Points, in no order, along strands that fork, close into loops and pass close to each other.
(in the rows, 128 means zero)
Points whose rows are less than 122 apart are linked; no others are. Some points are linked to none.
fira: [102 108 127 137 147 127 105 117 179 128 123 114 114 125  77 135  82 121
 126 137 106 108  92 151  93 130 152 140]
tib: [ 85 164 121  96 116 148 166 129 148 140 147 126 201 142 195  73  98 146
 117 150  94 143 171 123 168 117 125 130]
tabuf: [187 122 180  93 105 110  92 122  70 107 142 140 118  97 121 135 150  76
 147 129 134 101 102 118  95 112 111 108]
Takur: [139 147 119  99 103 153 153 167 108 154 134 153 157 117 132 138 146  52
 199  93 152 100 142 144  60 108  65 138]
gafa: [148 139  88 147 129 125 148 167  73 128 152 105 172  90 174 110 159 122
 145  74 136 131 130 194  99  98 126 116]
baliz: [129 129 140 120 121 115 126  70 132  96 139 120  71 137  79 173 124  51
 116  79 215 135 128  90 168 125 133 164]
purit: [132 141 117 129 156 142 156  94 135 193 102 138 113 129 125 106 160 119
 157 155  67 160 117 132 115 139 178 115]
rofi: [190 131 178 119  80 111 106 112  36 109 175 123 120 138 128 116 141 130
 136 132 145 102  81  87 129 139 107 103]
duz: [143 132 120 166 111 129 169 135 148 167 101 165  89 115 111 150 154 101
 109 130 104 133 146 131 108 122 121 126]
fula: [135 136 165 114  92 112 138 129 101 111 150 156 108 154 136 118 128 103
 111 118 115 118 129 118 144  99 137 112]
met: [ 90 156 105 158 156 141 138 158 177 165 110 118 119  93 132 131 119 164
 121 115  69 147 135 156  91 143 140 103]
Nipu: [172 110 169 144 125 120 112 119  93 100 104 146  81  78 124 167 183  61
 146 101 166 154 129 126 151 102 125 104]
lubon: [121 144 108 134 148  83 133 132 141 140 107 117 108 139 140 126 174 148
  78 108 102 161 167 146 181 115 177 144]
kani: [140 119 109  74 145  92 104 119 180  91 155 105 177 142 106 129  82 145
 104 105 150  89 125 127  62 128  94 148]
foz: [ 97 153 111  88 116 132 167 153 124 115 170 126 152 171 145 133  99  96
 139 130 145 102 131  93  91 103  91 158]
Murun: [ 79 128 105 145 129 138 154 128 183 141 124 137 111 136 139 127  99 119
 101 148 100 138 133 120 152 115 135 123]
bupo: [113 110 122 171 151 154 106 118 135 195 127 117 143 106 134  96 107 191
 155 145  86 134  81 166  83 159 175  85]
sov: [164 170 141 131 121 139  93 137  79 154 126 129 154  46 160 121 163  73
 195  76 117 134 137 144  90 104 128  79]
simer: [111 119  93 150 113 144 160 151 119 144 153  85 158 114 182  79 112 177
 127 126 105 137 123 149  85 143 110 108]
gipug: [168  78 121 147 141 115 109 131  76  76 108 154  73 159 144 150 143 130
 106 167 147 130 110 117 142 150 136 130]
fere: [143 165 127  90 129 149 156 101  89 161 153 144 120  96 164 133 159  95
 178 112  72 162 152 110 133 109 141  87]
Bituk: [152 180 118 115 150 141 114 120 111 170  94 138 138  56 162 151 183  74
 170  81 119 182 136 153 110 114 154  95]
bab: [119 173 137  74 107 150 129  90 150 139 160 153 117 142  85 169 123  32
 151 106 164 119 136  72 100 121  87 140]
sas: [136 128 138 131 115 137 134  81 142 113 130 136  46 161  79 163 120 110
 104 128 185 135 126  71 187 137 151 172]
rif: [126 183 113 127 146 160 149 123 140 178  88 164 122  95 176 144 193 109
 155  87  91 184 140 131 102 170 163  90]
pevo: [ 96 165 104  64  94 138 167 133 153 115 157 158 160 184 145 138 110  87
 144 150 148 120 146  54 161 108  79 161]
posi: [ 89  87 179 158 149 109  90 120 130  76 109 144  70 188  48 151 123 144
  99 152 159 146 112 114 230 141 164 164]
Bimi: [ 80 184  91 140 144 145 126 125 171 166 107 145 110 107 142 132 157 130
 119  95  91 188 142 144 111 156 177 103]
Pimod: [144 124 139  96  98 160 165 113  78 172 167 101 161 114 155 103 140 105
 192 113 158 120 104 136  65 137  71  97]
dum: [ 65 120 149 131 118 129 166  88 167 174  97 123 112 164 101 113 135  89
 130 145  94 174 149  94 197 117 153 153]
Dov: [ 93  97 131 133 124 121 118 144 195  74 119 107  84 152  59 183  99 155
  71 129 150 141 140  97 177 120 117 183]
Led: [110 137  85  86 126 123 164 164 110 109 166 106 180 159 152  90 109 116
 148 102 114 104 154 122 132 108 100 148]
rufed: [ 82 162 128 102  89 139 135 115 161 110 150 134 136 161 168 108 115 119
 140 161 147 119 176  57 209  94 114 173]
vakon: [103 154 130  99 119 129 173  83 159 140 135 130 133 135  98 152 134  17
 160  74 193 147 164 115 111 126  70 142]
zut: [ 96 156 112 111 101 154 149 148 168 150 152 107 168 153 123  89  63 171
 113 182 110  88 125 117 131 143 101 139]
vore: [129 191  91 144 138 149 145 121 107 184 117 135 136  92 181 100 191 137
 195  88  50 200 118 111 102 174 170  69]
Zeti: [146 101 133 105 115 124 131 110 121 111 188  84 165 138 134 111  77 190
 124 130 182  97  78 109  66 149  89 135]
Vopa: [160 129 134 158 146 132 111 129 168 181  75 154 105  86 106 156 153 113
 117 126 113 122 127 173  96 142 148 103]
tonun: [110 158 131 103  95 148 138  81 120 147 131 139 113 145 135 108 119 104
 159 180 118 136 158  52 194 110 127 160]
Ter: [ 86  85 151 115 131 138 130 124 187 104  87 106 124 190  81 188 116 210
 112 178 143 149 126 102 216 107 149 216]
keken: [ 96 152  76 123 115 133 132 142 115 143 160  85 199 135 203  73 122 165
 128 148 101 135 137 129 139 127 126 119]
Letu: [140 103 155 109 111  84 102 136 134  55 145 137 152 179 134 127 114 150
  85 156 150 120 131  89 162 133 122 181]
Ger: [ 93  99 118 115 123 148 145 133 200 129 105 116 112 176 110 159  96 191
 110 189 113 141 166  98 185 117 123 182]
molot: [124 101 131 132 137 111 117 123 141  84 121 122 107 149 122 129 102 174
  74 164 124 110 111 101 149 128 132 158]
pana: [146 133 134 135 112 130 117 100 125 103 119 136  73  94 104 165 146  35
 133  65 178 162 142 105 148  89 105 133]
med: [ 97 139  98 119 119 131 126 152 190  84 154  95 122 141  90 153  81 148
  78 115 144 112 159 107 145  95 101 155]
vure: [147  38 144 165 144 117  89 163 112  69 138 104 130 145  89 155  76 239
  88 172 138  96  94 142 146 176 122 126]
zoriz: [ 93  89 139 125 158 133 137  86 153 119 100 109 130 194  75 143 128 157
  91 172 156 135 128 126 202 103 184 207]
riva: [146 140 159 110 134 122  97 114 145 138 108 145 111 130  86 142 131  86
 121 113 152 108 140 135  99 116 129 139]
lif: [125  75 164 176 149 111  79 122 136  94  87 164  90 127  78 168 117 139
  94 123 154 118 110 161 139 151 147 117]
bime: [137 104 166 186 186  94  88 143  63 113  91 164  73 142 102 121 182 144
 104 129 108 155 116 143 176 171 177  76]
Geni: [163  79 152 124 130  88 115 194  73  34 146 142 142 167 151 159 142 146
  75  95 182 101 130 143 141 141 105 126]
Dit: [163 159 136 109 142 111 112 135 118 116 113 120 156 109 131 117 152  87
 127 100 148  93 133 142  87 121 107 153]
gif: [147 167 113 115  99 159 146 120 101 156 186  98 158 151 132  95 118 169
 132 158 146  65 105 125 103 159 102 115]
sidu: [191 107 164 119 121 121  96 119  92  89 189 108 139 159 124 106 100 182
 114 128 189  89  73 109  91 167 134 128]
fina: [133 149 117 143 145  96 128 156 140 100 118 129 166 106 147 124 155  78
 116  70 150 129 167 177 104  84 108 147]
mulug: [125  98 143 175 124 117  93 130 176  90  90 153  62 149  53 175  96 142
  96 122 160 115 113 117 141 119 130 166]
goza: [150  91 126 166 163 119  79 122 106 139 117 118 109 135 102 117 112 198
 100 170 117  92  95 164 137 129 169 120]
vubor: [144 125 115 153 134  91 102 142  95 101 109 137 108 143 144 106 168 158
  59 145 119 130 165 155 200 134 141 124]
tosak: [110 125 114 118 165 111 124  83 176 132 119  96 138 166  79 158 123 132
  84 125 146 133 152 137 171 120 161 182]
ved: [142  87 113 140 122 118 109 155 155  99 147  97 124 145  93 144  75 219
 105 182 110 113  99 130 144 134 127 140]
pob: [168 125 151  64 124 140 159  87  76 168 146 127 134 103 139 149 137  88
 225 121  90 148 118  86  85 129  71  98]
Puru: [ 83 113 138 140 149 102 110  77 130 105 114 109 140 129 129  87 101 123
 129 141 105 146 113 132 146 123 181 128]
vati: [159  77 165 157 138  95  84 166 114  79  86 165 110 109 128 171 168 122
  86 111 157 116 131 182 121 159 133 107]
Fiz: [106 111  77 125 130 130 180 160 164 146 118  97 149 153 150 146  98 170
 120 165  89 130 162 131 113 125 100 164]
nufes: [126  48 168 158 164  99  95 125 111  77 114 158 106 137 131 132 117 148
  82 146 157 127  95 158 155 165 176  79]
petob: [150 132 136 115 120 148 146  81  97 187 134 112 161  75 152 101 117 127
 187 121 122 118  87 137  76 171 117  68]
Zosa: [ 57 170 119 103 108 151 173 130 167 153 134 144 185 170 138 118  95 142
 128 173  98 117 159 109 173 143  97 124]
mezof: [131 163 116 111 131 145 147 126 114 151 137 111 147 111 143  87 139  86
 141  95 111 129 138 143  89 138 117 115]
misa: [137  70 148 119 138  91  99 178  86  32 134 135 163 171 132 137 130 188
  55 135 148 110 133 108 183 134 109 166]
dubu: [140  91 162 181 155  98  93 131  84 103  96 148  75 158 143 116 175 162
  84 161 114 137 136 124 214 157 178 125]
fuga: [118 152 109 114 113 131 145 143 148  75 162 126 126 144 126 134 122  98
 102 106 152 111 150 110 134  88  98 176]
Gof: [ 73 169 112  98 147 143 153 109 174 130 146 154 161 123 106 143 110  45
 135  72 143 142 164 123 119 109 100 108]
bul: [147 110 150 178 144 112  91 129  89 126 106 141  97 108 126 111 165 122
 126 135 100 140 101 148 138 134 159  93]
vezuf: [185 113 162 163 110 124  92 167  70 103 100 150  94  67 152 127 170  88
 160 100 154 124 119 162 111 104 131  98]
lita: [153 171 148 125 106 151 129 153 118 133 104 157 128  76 138 150 167  41
 192 101 164 133 152 137  92  93  84 131]
rabi: [140 131 102 161 146 122 117 155 151 139  88 122 111  73 128 134 136 161
 114 128 100 125 142 192  89 109 171 117]
Vel: [157  73 135 147 127 132 104 105 106  98 105 159  40 143  98 148 125 130
 133 158 166 133 117  85 167 141 149 154]
luvek: [135 123 139  66 110 151 154  67 107 138 144 129 118 133 139 119 114  80
 188 140 111 150 113  61 117 124  96 122]
Gubuf: [165 133 136 109 124 115 110 117  87 115 170 119 122 123 135 106 123 159
 138 139 142  88  96 122 116 149 132 114]
meti: [130 109  94 116 134 116 118 158 155 108 132  86 175 105 131 119  95 143
 108 103 128 108 146 172  73 106  99 139]
Lel: [135 143 134 156 138 137 100 115 122 143 112 155  89  60 146 131 161  84
 169 110  90 158 110 137 116 126 164 101]
gozo: [169 101 137 153 125 102 129 187  95  71 121 124 122 128 142 115 140 150
 101 122 163 118 134 149 135 111 120 121]
Lofa: [175 162 129 133  95 146 123 181  67 153 144 123 165  75 164 115 160  97
 197  87 146  97 132 196  97 100 106 105]
Zode: [148 165 154  69 116 134 131 109 143 149 149 158 137 144  96 155 126 100
 146 108 155  86 116  94  79 128 105 143]
sipa: [124 164 113 137 114 138 153 139 123 144 155 129 143 144 131  90 104 157
 114 154  88  77 147 129 134 132 120 113]
goz: [153 127 115 127 148 131 165 103 102 188 142 135 127 107 161 110 133 143
 167 157 107 129 115 137  89 159 161  91]
rep: [104  97 125 139 151 127 120 101 128 173 108 121 139 135 147  94 119 160
 128 162  68 158  91 134 129 139 202 106]
boka: [ 87 101 145 144 116 141 128 136 187 158 102 137 117 165 124 140 103 187
 113 210  92 142 107 119 191  99 150 154]
Sev: [155 126 115 145 134 121 111 146 128 134 129 102 178  66 136 115 121 166
 119 105 166 107 119 186  68 114 111  95]
zevi: [135 153 109 168 120 119 108 137 132 171 135 107 155  76 126  92 124 195
 121 115 123 112  98 186  88 156 152  79]
buzu: [ 83 127  84 144 135 150 169 174 163 147 128 114 181 131 158  97  82 167
 132 148  68 143 142 147 102 145  84 122]
gako: [109 118 121 148 155 155 118 104 159 167 108 122 124  93 110 121  90 139
 159 161 118 112  91 169  86 137 148  96]
nuben: [135 142  97 151 120 108 134 187  92 100 138 121 132 119 174 111 137 158
  88 119 112 127 140 145 169 124 130 135]
sidig: [154 130 125  93  86 147 145 162 102 142 172 122 183 143 127 117 130  96
 201  95 177 104 104 117  38 138  61 149]
kez: [ 87 133 110 132 153 100 143 112 173 152  94 112 126 165  90 132 139 177
  76 137  93 145 170 155 196 109 176 171]
tifop: [144 140 114 159 135 166  94 114 123 200 103 128 122  61 165 106 177 148
 199  95  76 184  87 136  67 174 168  69]
rugol: [174 120 158 137  84 138 120 155  95 138 132 129  92  91 152 132 146 103
 141 123 136 106 100 135  93  98 100 107]
mikig: [ 65 161  71 109 170 141 192 132 176 135 132 132 175 150 116 140 101  84
 110 110 145 137 191 138 121 120  85 138]
Pirik: [ 82 131 136 105 112 152 162  74 127 153 127 121 111 148 143 118 125  91
 158 150  87 182 147  67 156 137 118 123]

A tip is a point with one link. Name the tips that can be reached along the links from each point below, in the order of the rows.
Geni -> gafa, duz, vure, boka, tifop
purit -> fira, kani, Puru, lita
fuga -> dum, Led, pob, vati, nufes
zut -> gipug, Zeti, Fiz
vakon -> fina, mezof, mikig

How many points has the smallest loop of links through each point below? Write none if it is on no loop.
buzu -> none
meti -> none
Geni -> none

A piece is two or more points that can be reached from each other along the links. Count, over all rows, the pieces, the separate loops (a circle has one, a figure eight two, a Y none), the forks (points with three links) and the tips (points with one).
pieces -> 5
loops -> 0
forks -> 10
tips -> 20

Name the points in between on the shortest way along the links from the first point to the second, in order.
fira, Takur -> gako bupo rep purit goz petob Pimod sidig
Bituk, molot -> Lel bul bime dubu vubor nuben gozo Geni misa Letu
zoriz, tifop -> tosak kez lubon vubor dubu bime bul Lel Bituk rif vore
bime, duz -> bul Lel Bituk rif Bimi met rabi Vopa
tonun, vati -> rufed pevo foz fuga med Dov mulug lif
Fiz, tabuf -> buzu simer keken tib Zosa zut sipa gif Gubuf rofi
